Each row is a point on a tangle of strands that fork, close into loops and nearly touch. The rows are in no order.
Points whose rows are less than 96.3 apart are linked; no others are. Some points are linked to none.
z336: [ 32  27  24 -12  14 -30 -46  43 -10  10 -20  22 -40 -29 -33  41  44 -29
 -47 -13 -23   5 -33  14]
z250: [-21  15  11 -14 -23  63  38  28   8  16  17  -8  28 -14  -9  12   3  42
  44 -35  -3 -38 -13  10]
z535: [-34  32  32 -28   0  56  45  81 -34   8  15  23  39  -2   1  17 -13  31
  21 -51   9   3 -14  34]
z808: [-33  11   0 -40 -28 -13  -7  24  -3  23 -14  -2 -13   0   4  39  -6  -7
 -27   6   0 -48  -7 -19]
z730: [ 67  -3  29  14  35 -28 -55  16 -30 -39   4  16 -40 -36 -33  10  -3 -35
  -1  12  -6  39 -25   0]
z193: [ -2 -17  19  13  21 -39 -32 -18  41   5 -43  29  -2   0  25  17 -14  -2
  -3  19  13  30  16 -74]
z402: [-21  -5   8  11   8 -19  -7 -30  16   1 -32  35  26   5  47 -15 -27   3
  18  21  14  11  48 -60]
z115: [ -5 -14  34   9 -39 -47 -19  -2  24  -1 -87  38  18  12  18  26 -24 -12
 -13   3   3  15  53 -38]
z417: [ 13 -28 -16  31  -9  -5  29 -35  30  -1  -4 -10   8 -27  32 -24  -5  27
  73 -14  13  25   6 -14]
z300: [-15   4  -5   5 -18  43   9   2 -30 -30  29  -1  50 -16  39 -50 -31  19
  10 -14   6 -19  -8  35]
z589: [ 12 -28 -35  24  13   6  17 -38  51 -15  30   4 -18  15  18 -16 -23  -2
  26  20  24  21  15 -38]
z651: [-20  19  -2 -28 -15  56  23  35 -32  15  32   6  22   2 -14   2 -12  14
   7 -25 -22 -47 -13   0]
z357: [ 30  -5 -14  27  53  -2 -45   6   5 -19   9   2 -31 -20 -50  18  35 -34
  -5  11 -13  -2 -26  21]
z937: [  8  -2 -23   5  -5  27  47   4  -9  11   6 -41  10  18   9 -34  -7  18
  49 -34   8   1  17   5]
z39: [-12   1 -11 -11  16  49  47  37 -42 -27   2 -27  21  18  -6 -40 -35  25
  32 -39  -4  -2  10  29]
z99: [-31  43  22 -22 -35 -40 -25  31  12  16 -26  35 -22  17  -4  54   0   7
 -28   3  -1 -42  12  -9]
z408: [-25  21  26  11   7 -35 -20  24  54  42  -7  41 -49  -3 -30  45  16   7
 -35  -2  -9 -22 -34 -16]
z525: [-22 -51  23   7   4 -29 -29 -46 -27  12 -52   5  32   3  11   9 -20 -19
 -18  -6  26  19  38 -50]
z236: [ 28  28  -2   5  21 -15   3  -5   1  16  17  -9 -27  11   2   9  40  10
  -6  41 -21 -18 -22   3]
z912: [ -3   8 -16 -41  -8  11   0  10 -63 -12  -4 -25   3  -5  -1 -20 -32 -13
 -37  -3  -6  -6  19  28]
z265: [ 33  25   6  26  46   5 -35  19  32  21   5   7 -38  -3 -46  25  27 -11
 -38  21 -15  -9 -47  31]
z838: [-12  15 -17   9 -13  21 -14 -41   3  -1  27 -16   7   3  -6   3   0 -14
   1  -9  -3 -37 -33   7]
z11: [-13 -15  20  -1   2 -16 -18 -24 -32 -15 -21  35  36   2  37 -21 -47 -11
  19  12  15   2  60 -18]
z606: [-43  31  16 -39   3  26  58  60  20  47  13  21  29  48   2  19   9  20
  16 -27  15 -42   7  13]
z325: [ -6 -35  -8  40  51 -13 -15 -43  49 -23   0   8 -17  12  13  -5   3  -6
  11  37  19  33  19 -32]
z228: [  2  24 -11   7  -8  57  35  15  49  22  14 -18  20   4 -12  22  29  36
  32 -25 -10  -8 -24  32]
z89: [ 22 -20 -34  30  45  20 -18 -15  38   8  19 -15 -15   1 -19   8  33 -36
  -3  -2 -13   9 -15  -1]
z590: [-22  26 -16 -42 -10   2  44  34  26  46  16  24  14  32 -12  20   7  28
  -3  15   8 -31  -8   1]
z382: [ 15 -27  14  14   2  34  46 -11  46 -13  12 -40  -1  17  24 -18  27   8
  20  -9  27  38 -23 -14]
z875: [ 13 -31  28  26 -22 -58 -47 -23  40 -13 -51  15  -3  11  19  11 -31 -31
 -31  12  -7  31  31 -40]
z182: [ -7  43 -11 -24 -43  -8 -13   4 -28   6  -6 -15   4   2  16   2 -18 -37
 -31  -8   4 -27  12  39]
z726: [ 31  56   9  -2 -24 -38 -33  29  15 -12  -5   5 -61 -23 -30  23  48 -14
 -35  -1  -7  -3 -25   3]
z423: [ -1 -42   7   3 -12   7 -23 -43   0 -14   1 -14   8  -6  13 -21   2   2
 -15  15   6  -2  18 -12]
z692: [-11 -35   5  12   7   5  12  11 -55 -14   1  25  44  -3  22 -50 -41  12
  32   4   8  -2  56   9]
z549: [  3 -25  16  14  -4 -37 -56 -48  15 -10   6 -20 -39  -8   4   4  22 -38
 -13  23  -6  16 -19  18]
z368: [-13 -34  -1  40  -8  13  39 -19  31 -21 -17  31  21  -7  42 -37 -26  27
  45  -5  13  11  34 -11]
z319: [-17  13  -1 -10 -28  40 -11 -16 -42  -3  31 -16  30 -11   5 -14 -19  15
  10  -9  -8 -35 -17  10]
z986: [ 16 -43  52  23  -7 -72 -39 -15   9  -7 -52  16 -50  -3  -7  37   0 -29
 -11  30  24  80  22 -33]
z435: [  8  -2 -22 -27 -26 -32   3 -18 -19  13   3 -43   4   1   3 -13   8  24
  -1   1 -25 -27 -10 -16]
z499: [-28  25 -34 -33  -4  15  53   6  -3  21  28   3   1   0 -22 -10  -5   4
   3  25   2 -20   2  19]
z253: [-14 -12 -30 -25 -14  15  30 -16  -1   5  47 -12  -2  23  13 -34 -16  -7
   4  19  -8  -4  11  13]
z65: [-55   3  48 -31  23  34  40  68 -16  38   3  24  43  14   0  18  -6  47
  17 -22   4 -27  -5  22]
z351: [ 41 -14  -4  -2  70 -20 -48  43 -14 -20  21   8 -29 -30 -36   5  -2 -28
  -7  10 -27  16 -28  26]
z541: [ 17   4 -10 -19 -40 -57  -4 -21 -18 -10 -11 -29 -20   5 -25  14  17 -16
 -18  21 -12 -14  -9  10]
z407: [  8 -30   6 -31 -27  -9   9 -10 -72 -13 -18   4  12   0   7 -30 -56   5
 -30  -1   5  29  30  -1]
z632: [-14  50   0 -14 -39   5  11  34 -10  26   6   5   3  15   3 -30   9 -15
 -36 -18  10 -48  10  26]
z709: [ -4  -9 -13  11  10  35  11   0 -74 -21  23   7  50  -9  10 -46 -41  21
  -7 -14  10  26  -7  40]
z227: [ 37  -5 -14   1  19 -17  -6 -21  25 -16  28 -19 -13   7  23 -11  47   3
 -13  38 -13  12   3 -27]
z476: [-13  38   2   0  -3   1  20  30  37  44  -2  29   5  16 -16  19  45  36
 -29   4   8 -29 -19  -7]
z531: [  9  33  12   6  16  -6 -41   5  24  34  12  18 -39   5 -48  56  11  -6
 -31  15 -16 -22 -44 -13]
z275: [-35 -34  29   8 -22 -26 -14 -29   8  10 -61  27  49  15   0  21 -33 -17
 -26   2  16  -8  58 -28]
z833: [  9 -52   5  29   3  12  28 -33  33  -1 -13  -5  23  17  39  -4  35  29
  10  -4  32  42   9 -36]
z667: [ 10  41  -9  14  26  19  11   9  40  37  16  -8  -6  12  -8   9  49  20
   8   1  -7  -8 -34   4]
z995: [ -2  -5 -37 -26 -55 -34  -4 -28 -20 -15   8  -7   4  15 -21 -11  -3 -16
 -17  19   0   5  33  17]
z43: [ -8  35   6 -22  -1  58  54  58 -36 -16  43   0  43 -14  14  -2  -5  16
  40 -41  -1  34  -9  41]
z587: [ 14 -15  -5  23  39 -24 -37 -52  19 -24  -2 -11 -31 -15 -13   9  -9 -14
  -5  28   1  35 -13 -10]
z903: [  9  21  -2  19 -12  -7 -38 -31   8  25  16  -5 -15 -10 -33  18  19 -11
 -33   4   6 -21 -49 -14]
z759: [  7 -12 -35  19  23   6  45 -11  42 -26  19 -23 -21   7   5  -4  25  -3
  31  -3  20  28  -3 -17]
z271: [ -3 -10 -30  14   2  13   2 -20 -11   5 -20 -19  30  13  14 -61  -1  -1
  27 -28  -8   1  36 -10]
z763: [ 16  10  -8  26 -22  33  37 -16  45 -13  23 -24  30  -3  13  17   3  25
  67 -19 -10  15 -34  32]
z296: [-33   4  15 -19  31  51   6  63 -61  14   9   5   4   2 -38   1 -48  26
  -2 -16 -25 -11 -34  42]
z222: [ 26 -45  18  21  28 -60 -43 -16  22 -43 -23  16 -42 -17 -16  19   7 -24
  -9  37   1  57   7 -11]
z452: [ -5 -12 -14  11  18  -4  25 -33  -2  -1 -17   1 -21   6  23 -54  33  -4
  18 -17  -9  -3  12 -31]
z504: [ 37 -32 -14  12   7 -46 -15 -13  -2 -25  -6 -12 -20   2  23 -10  36 -10
 -21  22   9  31  29 -42]
z653: [-15  31  -1 -45 -24  -5 -11   8 -11  -2  -9 -38   2   6  -3  21  10  25
   9   4  -6 -39 -22 -12]
z529: [ 62  18  29   0  14 -35 -38  29 -13 -27 -15   2 -59 -44 -47  36  26 -49
 -24  16  -8  40 -48  22]
z910: [-13   8 -15 -14  -8  11  33  -3  -9  38  -2 -43   8   8  -8 -32  13  23
  18 -36  -3 -35  -8   3]
z694: [ -9  10 -23 -38  -7  34  18 -14   5   1 -12  -2   4 -15   9  -2  32 -10
 -34  -2 -23 -39   3  27]
z160: [-17 -22 -16  21  -1  38  26 -14 -17 -36  22  25  35 -10  39 -33 -37  -3
  46 -14   3  -4  48 -13]
z383: [ 26  25  15  22   1 -31 -64 -20   5 -16  10  -8 -48 -24  12  37  18 -53
  -9  15 -13  23 -12  12]
z794: [  5 -12 -20 -16 -46 -26 -18 -25 -32  -7  -7  -6   6  -9  15 -12 -57 -12
 -18  16  23  32  27  17]
z969: [-12 -17  -5  12  27  61  33  47 -52 -10  17 -23  10  -8 -24 -11 -32  24
   7 -38  -9 -13 -19  53]

A tip is a point with one link. Name the tips that can be reached along the links from each point below, in the order of the rows.
z435 => z99, z632, z296, z452
z692 => z417, z525
z222 => z986, z833, z383

A piece is all that can be reached along the links. How many separate loops has the piece of each point below (a circle has one, a figure eight two, a Y none), and how many tips (points with one link)?
z763 => loops 0, tips 8
z995 => loops 0, tips 4
z325 => loops 0, tips 3
z11 => loops 0, tips 2
